Points on a hilly landscape, in no order, each with its height.
From any point a ball rolls to the lowest of the 2 points nearest to it. It stops when none of these is lower. Distance is the straight distance between rows; heights are no part of it.
<173> h=307: [ 14  10  14   4  -6  14  -5  -1  14  -5 -14   8 -22 -14  -3 -18  -9 -11
  -3  23  -6 -19   0   7]
<73> h=256: [ 15  12   9 -17  -5  -9  -6   3   2   8   5  -4  15  -5  13   7   2 -23
  -6  11  -2   2 -13  11]
<77> h=361: [ -6  -6  -9  10  -3   8   0  -7   1  -9   1 -20  -2 -15   4  19 -22   7
  -6   4 -16  -7  10   3]
<729> h=261: [  1  14  -7  -8  10  -2 -15  29   6 -16  12   2 -17 -11 -38   2  -2  -5
   8   2  -4 -14  14  -7]
<650> h=132: [  8 -30 -12  -3   0   7   6   2  14  22 -25  -5   9   5 -15 -30   9  21
  22 -12  26   8 -15 -27]
<453> h=826: [-17  -6 -15   2   4 -10 -26   9  -8 -19  -3  -7 -10 -22  -3  13  28  17
  -3 -11   3   2   5  -6]
<171> h=784: [-26   0  -3   4   5  -1  -9  -7 -19   3  -4  11 -14   1  15  11 -12  -7
  -9   4  -4   6 -11  11]
<906> h=491: [  8  -6  -3  11  10   3  10  -4   3 -14  -5  26  -6  10 -13 -18  17  -8
  -6   1   1 -10   5   3]
<569> h=367: [  2   8  -3  11  10 -16 -11  32  16 -19   5   1  -1  -6 -25   1  21   1
  15   2  -4   0   2  -4]
<769> h=668: [ -4  11  17  11   4  14  -1  -3 -15  18  27  -8   2  13  36  13 -28   7
  21  14  -4 -11   2  11]
<617> h=469: [  0   2 -15   2   1   6   9  -1 -22  18   8   0  19   3   2  16  -5 -18
 -13   5  -7  -9  21   5]
<544> h=468: [  2   0  -7  11  24 -12   8   6   7 -14   6 -11   5  -3   2   3   2   2
   1  -8 -15   6  11  -7]
<788> h=181: [ 28 -10  -9  -9  -7   3  -3  -5  18  15 -24 -13   1   8 -23 -30  19   2
  34 -11  23  -2 -18 -25]
<142> h=523: [ 12  -6   5   6   0  -4  22   5  12  -2  -8  21   3  16  -9 -18  -1  -8
   8  -3   5   5 -13   7]
<429> h=592: [ 12   7  -7   2  14  -9  -3   3   5 -24  17  -9  -2  10   3  -6  -4 -25
   6  21 -17  10   0  18]
<665> h=769: [ -3   8   8 -13   4   1  -4   1 -22  -9  13  17 -12  -2   3   2  -5   0
  -7  -4  20 -11   7  -8]
<831> h=282: [-20  -4 -14 -11  -5 -12 -10   4  -7   0  12  -7   7   2 -17  10   1   7
 -30  -4  -2  16  -1   8]
<907> h=102: [ 16  14   6 -20 -12  -4 -18   8   8   9  -6  -1  13  -9  -8  -4  26 -28
  -9   8  11  -4  -8  -2]
<172> h=396: [  9 -10  -4  -4  -7   0   5  -2   1 -13 -16  15 -20  -5 -13   7   0  11
  24 -19  17  -4 -34   7]
<22> h=729: [-14  17  -2  -2   9 -23  -6   6 -27   7   2   2   7   2  -6  -2  -6  -2
   3   0   0   6  12  -9]
<80> h=187: [ 10  10   1  -2 -15  -3  -1   8  12   6   5 -21  18 -17 -21  10 -23   2
  -6  18 -13  -3   8   3]
<349> h=761: [ 10  -1  18   7 -13  10  16 -20  16  -6   1   4  -2  20  15  -7  16   9
  -2 -10   9   8 -11   3]
<186> h=630: [ 20   6   1   5   6  15 -10 -18  -5  -3  12 -15 -17 -13   1  12   0 -10
   4  12  -6 -23  17  -4]
<67> h=736: [-10  -8  -1  17  -6  14 -22  -5  -8  -8  27   0   5  23   5   3 -24  -9
   5  26   2 -12  -4  31]
<54> h=779: [ -4  -5   8  19 -10  -3   5 -12  18  -8  -6  -4   8  11   1 -10  28  15
  -2  -6  -2  11  -4  -2]
<150> h=456: [-14 -13 -16   6   2   2  -1   3  -8 -15 -25  26  -7   1 -17 -20  19  -1
 -19   3  -6   0   1   4]
<482> h=643: [  0   9  -4  -5  10 -16 -11   5  -3  -9  31 -10   5  14  -7  15 -17 -13
   3  10 -14  17  -4   7]
<301> h=508: [ -5  -4   1  13  20  -6  -7  -6  10   3   2  -9 -14 -12   2   4   4  20
  -3 -18 -12   6  11 -17]
<38> h=625: [  5  10  23  14  11  15   5 -13   0  16  13   1 -17   5  33  10 -13   3
  16   4   0  -9  -2   4]
<838> h=244: [ 29   2   5  -4  -6  -8  12  -3  21   3 -29 -13   7   1  -2 -21  17  -1
  27  -6   2   7 -11 -15]
<494> h=397: [  0  -9 -14   1  -5   5  -8  -4 -22  16   1   9  17  -4 -16  12  15 -13
 -18   3   6 -16  17   0]
<194> h=370: [ 10  -2  -4  13  -3  18  -7  -6  12   0 -21   7 -13 -15 -11  -8  10  -6
 -16  21 -21 -24   6   5]
<329> h=576: [ 14  12  16   5  11   7  -7 -22  -2   5   1  -2 -26 -12  18   1   6  -4
   8   0  -4 -16   6 -10]
<731> h=821: [-21  -4  -8   8 -19  12   7 -22 -17  14  11  -4 -11  21 -15  10 -19  21
  -2   0  -7   6  25  -6]
<475> h=365: [ 18  -9   2   2   2  -5   9   2  10 -15  -9   5  -9 -12  10  11  10   1
  28 -13   4  -6 -22   0]
<361> h=369: [ 31   9   2 -14  17  -4 -11  -4  -3  20  21  -7  -1  -4  12  11   7 -24
   2  11 -10   4  -1   3]
<615> h=743: [ -1   3  17   6   1  18  30 -11   5   7   8  14  -8  24  21 -11  -1   2
   1  -5   8  -2   1   5]
<801> h=119: [ 12  21  26 -11  -8 -18   8  15  14  -7 -14  -5   9 -16   7  -7 -14   7
  27   0   0   0 -17  -8]
<375> h=560: [ -8   7   2  -2  -3   1   7 -13  15 -11  11 -19   4  17 -11 -10  -9  11
 -23  -4 -13  15  12  -5]
<773> h=813: [ -3  -9  -2 -19   6  -4 -10  13  -6   8   5  -1  16   1  -7 -14  17  14
 -17 -14  20   8  10 -20]
<613> h=748: [  9   7  15 -18  -8   6   9  -7 -17   7  -6  22   0   6  13  -6   5 -11
  -2 -11  30 -11  -4  -5]
<89> h=285: [  8   5  -7 -17 -10   1 -26   3 -10  12  -2  -2   8 -17 -19   5  20 -17
 -19   6  13 -21  10  -7]
<37> h=764: [-17   6   0   5 -13   2 -20  -9 -14  -7   7   5  -4   7  -1   8 -11 -14
 -12  21   5  -5 -12  21]
<344> h=215: [-22 -10  -8   5  -6 -15 -15  14   4   2 -10   4   6  -8 -22  -4  10  13
 -21   2  -4  13  -8   6]
<318> h=797: [ -9  -6  -4   0  -5 -18  -9  -1   8  -1 -11  -3  19   9  -4 -19  32   4
   1 -11  12  22  -8 -13]
<261> h=422: [ -8  -9  -6  10  -6   9  -8  -3  -4  -7 -38  23 -21 -18  -5  -8  17  -4
  -6   8  -5 -17  -9  -1]
<503> h=554: [ 10   5   2  15   7  -5  12   4  12  -6   4   8   0  12   3 -13  -3 -20
   7  20  -6   8 -10  24]
<294> h=450: [-18 -16  -7  -6  13  -2   8  20 -12  14   3  12  10 -10   9  12   4  21
 -14 -22  12   9   4   4]
<639> h=758: [-13  11  -7   5  10 -14  -9 -14 -24  13   3 -12  -8   0 -13   3  -8   9
  14  -3 -12   9  22 -21]
<297> h=287: [  2 -11  -6   9 -14  11   6  -4  10  16   9 -19   9 -11 -13  28 -21   9
 -13   8 -17  -1  13   7]
<436> h=296: [ 14   1   6   7 -24   3  20 -12  20  -4 -36  -7   4  -5   3 -15   8   3
  11  -1  -3   3 -18   9]
<904> h=719: [  5   2   8  23  16  12  18  -9   4   7  12   5  -6  12   3  -5   1   4
  -1  -3 -10  -9  20  -3]
<606> h=414: [  9 -21 -11 -23   0   3  14   2  -6   3 -23  17 -10  -8  -8   3  -1   3
   8 -29  21   3 -25  -1]
<355> h=606: [-13   7 -10   1   2  -1  15  -8  -5 -12   8 -12  11  21   7  -4 -14 -10
 -12   5 -14  16  11   5]
<431> h=585: [-18   7   4  -4  -4  -3  28  12   8  26  -4   7  13  20  20   3  -4  18
  -6 -17  -2  17  -3   4]
<567> h=151: [-11 -10  -3  14   1  -7  -2   2   4  22 -15  16   6  -4  -6  -2  17   2
  -7  -5   0   7 -10   3]
<515> h=480: [ -3  -4  -1   0   8   0  16  13  -3   5   7  11  16  -7   8  12  -5  -4
 -10  -6   5  -7   3   3]
<267> h=512: [  0   7   6  -6  -6   0  -3   6  24 -22   3 -13   0  -4  -9  -6   0   9
 -18   2  -4   4  -4   1]
<286> h=239: [  9  23  18  -7  -6 -15  -3  21  15  -1   7 -14  19 -11  -6   1 -12   2
   6  10 -11   1  -4  -4]
<802> h=537: [  2   3  12  13  16  -7  -2  -9   7   7 -15   6 -20 -13   7  -3  13   7
  13 -13  -4  -1  -4 -11]
<170> h=677: [ 13  -2  -6 -18   8  12   7   8 -10   2  24 -14  22  12  46   2 -11 -28
   3  17 -12   5   1  19]
<164> h=91: [ -7 -29   0  12   3   4   1   4  17  30 -21  10   8  -3   1 -17  20  19
   5 -12  16   5  -4 -17]
<64> h=430: [ -9 -16  -2 -14  -3  -7   7   7 -11  13  -9  20   5  -6  11  12   3   8
  -1 -25  22   9 -20   5]
<359> h=551: [  4   8  15  -9 -11  -9  26   0   8  10 -12   6  15  15  12 -11  -8   0
   9 -13   4  15 -16   2]
<435> h=332: [ 26  -6  -3  -7 -10   0  18  -3  18 -17 -26 -10  -6 -10  11   1  -2  -8
  25  -3  -2   4 -30  12]
<818> h=471: [-17   5  10   4 -12  -4  -5  10  16 -25  -1   0 -12 -13 -11  -1  -4  31
  -7  -1   4   2  -9   6]
<739> h=730: [ 11  -1  13 -12  -4  17   5  -6 -13  -6   7   8   5  -2  35   6  -4 -15
   5  -1  18 -23  -6   3]
<468> h=691: [ -7   8  -9 -13   0 -17  -5  -1 -32  -2  26  -6  14  16  -8  16 -19  -8
   6   1  -6  11  12  -8]
<574> h=646: [-12  -1  -8  -7   1   4  17   4  -6  -8   9  -5  25  23  35   8 -11 -22
  -7   4  -7   4   0  17]
<160> h=685: [ 16   1  -2  13   2  19  10 -24  -4   4  12 -14 -14  11  -3  -4 -12  -6
   0  12 -18  -3  27  -2]
<903> h=218: [ 14  30  26  -8  -6  -2   0   3  17  -8 -12  -3 -16 -14   4 -16 -15  -4
  21  14   2  -9  -7  -1]
<682> h=706: [ 12  -4   3  -8  -1  26  -6  -5  -8  -3  18  -7   7   7  34  -1 -18 -23
  -4  15   7 -14   5  18]
<167> h=811: [-12 -10   2 -14   2  -6  -8   3  -4  22 -13  -5  17  11   5 -26  24  10
  -2 -10  27  14   3 -30]
<34> h=707: [-16  -5   7  24   3  17   0   3  -5   2  24   4   3  19  25  10 -22   4
  10   9   3 -12  -4  22]
<378> h=421: [ -2  -7  -2  15  19 -20  -4  22   7  -6   4   2  11  -9  -5   5  20  13
  18  -9   0   2   1 -12]
<104> h=352: [-16 -13 -20 -10   2   4 -14   2  -8 -18   1   4 -14  -8 -15   7  -2   1
 -29  -3  -6   0   3   5]
<894> h=425: [-14   1  -1   2  -1  -2 -15   8  10 -10  11 -11 -11 -18 -13  18 -28  19
  -7   6  -8   2  -5   6]
<216> h=362: [ -1  -7 -15  -9   7   6 -16  18   9 -20  -1  12 -21  -8 -33  -4  12  -3
 -18   0  -6 -10   3  -2]
<442> h=805: [-18   5 -12   1   7 -15 -18   1  -9 -12 -14  -4 -15 -21   7  17   5  -6
  -2  -1  -7   6  -6   2]
<620> h=794: [  5  -2  -4 -23  11   5  -2   3 -15   0  13   1   3  -3   0   2   6  -1
 -20 -20  14  -8  19 -18]
<92> h=791: [-18  16   1   7  -6  -4   5 -23 -20  10   9 -18  -7  17   1  10 -27   8
  11   2 -13  10  20  -9]
<898> h=839: [-15 -17 -16   4 -30   8   2 -18 -22  -2  -4   2  -9   2 -30   9 -15  24
   2   4  -4   8  33 -11]

For each start below, name the point where the ball stops.
<171> -> <729>
<773> -> <80>
<515> -> <164>
<54> -> <729>
<355> -> <80>
<329> -> <729>
<359> -> <801>
<435> -> <164>
